Each row is a point on a tangle of strands that fork, close into loops and nearly touch. The rows are in no order.
Two points are linked if the straight distance between their rows is under 0.489. Some points are linked to none.
<317>: -.28; -.18; .26; .62; .23; .90; .23; .35
<284>: -.05; -.10; -.22; -.28; -.55; .03; .61; .45
<642>: -.29; .42; -.10; .66; .06; .34; -.20; -.10
<460>: .01; -.12; -.17; .35; -.12; .37; .79; .85
<500>: .10; .52; -.88; .08; .08; -.08; -.15; .20
<351>: .31; .56; -.63; -.14; .17; -.35; -.36; -.05
<309>: -.17; .68; -.45; .38; -.08; .17; -.35; .03
<567>: -.08; .02; .00; .44; .22; -.01; -.07; -.51
<455>: -.10; -.12; .41; -.31; .01; -.05; -.46; -.42
<575>: -.12; .48; -.09; -.07; -.13; -.01; -.53; -.31
<44>: -.19; -.25; .39; -.44; -.11; .08; -.32; -.39
<489>: -.29; -.35; .17; .47; .06; .86; .43; .50
<37>: .11; -.57; .56; -.54; .20; -.20; -.31; -.13
<109>: -.43; -.30; .07; .26; -.15; .54; .29; .02
<547>: .03; -.18; -.12; -.55; -.54; -.11; .50; .33
<249>: -.19; -.34; .02; .45; .08; .68; .61; .60
<16>: .07; -.50; .26; -.80; -.27; -.12; .16; .12
<231>: .01; -.19; .15; .18; .24; -.14; .00; -.58
<145>: .41; .48; -.20; -.19; .34; -.55; -.61; -.15
<35>: -.32; -.01; .16; .76; .22; .75; .05; .19
<432>: -.30; .23; .02; .26; -.05; .16; -.28; -.39
<337>: -.09; -.52; .28; -.57; -.19; -.01; .02; -.17
<104>: .11; -.12; .58; -.34; .28; -.28; -.72; -.22
<559>: .26; -.54; .01; -.39; .00; -.25; .46; -.05
<645>: .26; .53; -.78; -.06; .11; -.24; -.25; .07
<324>: -.27; -.35; .27; -.39; -.25; .19; -.05; -.31
<311>: -.22; -.01; .03; .56; .18; .20; .06; -.37
<397>: .09; -.45; -.05; -.23; -.09; -.14; .54; .00
<419>: -.09; .10; .23; -.12; .02; -.08; -.47; -.49
<520>: -.01; .32; -.25; .01; -.64; -.08; .59; .65
<138>: -.07; -.47; .12; -.16; -.01; -.01; .22; -.33
<543>: -.17; .63; -.34; .13; -.17; .05; -.42; -.09
<135>: .29; -.22; .35; -.04; .49; -.38; -.32; -.51
<525>: .35; -.68; .41; -.34; .42; -.41; .01; -.18
<496>: .07; .34; .22; -.33; .05; -.20; -.79; -.25
<278>: -.30; .18; -.01; .73; .18; .34; -.06; -.20
<571>: .35; .29; .06; -.09; .43; -.48; -.63; -.34
<184>: -.05; -.25; -.28; .16; -.15; .12; .78; .42
<422>: .14; -.32; .01; -.73; -.43; -.20; .34; .29
<390>: .07; .01; -.31; .24; -.25; .08; .80; .71
<421>: .05; .47; .01; -.30; -.04; -.19; -.70; -.26
<499>: .15; -.44; .58; -.42; .30; -.29; -.47; -.24
<491>: .03; .57; -.11; .27; -.59; -.11; .52; .69
<256>: .07; .70; -.03; .39; -.53; -.21; .45; .57
<620>: .31; .12; .22; -.01; .46; -.45; -.51; -.47
<51>: .12; .11; .43; -.34; .21; -.28; -.80; -.23
<519>: .34; .51; -.36; -.13; .20; -.40; -.55; -.14
<283>: -.09; -.31; -.11; .39; -.01; .56; .72; .68
<471>: .34; -.67; .31; -.56; .26; -.39; .18; .01
<582>: -.33; .05; .09; .75; .20; .57; .02; -.01
<62>: .01; .62; -.81; .23; .03; .09; -.15; .28
<483>: -.24; .09; .10; .06; -.07; .10; -.29; -.46
<242>: .49; -.24; -.25; -.17; .07; -.56; .71; .16
<158>: -.29; .60; -.30; .58; .00; .27; -.32; .03
<191>: -.07; .11; -.20; -.13; -.66; .03; .63; .61
<546>: -.13; -.46; -.09; -.03; -.16; .09; .54; -.01
<473>: .26; -.50; .38; -.19; .43; -.32; -.11; -.44

A fork is a point with three links, a tip a point with one. Leave the first point through the second and follow the links. Name the first fork or tip that comes.
<519>, <351> => <62>
<421>, <575> => <278>
<422>, <547> => <256>
<283>, <460> => <184>
<44>, <455> => <432>
<620>, <135> => <471>
<575>, <421> => <37>

Name the points in between on the shortest way along the links from the first point to the second, in order.
<284>, <256> => <191> <520> <491>
<419>, <422> => <455> <44> <324> <337> <16>
<311>, <35> => <278> <582>
<62>, <571> => <500> <645> <351> <519> <145>
<582>, <421> => <278> <642> <158> <309> <543> <575>
<525>, <519> => <473> <135> <620> <571> <145>
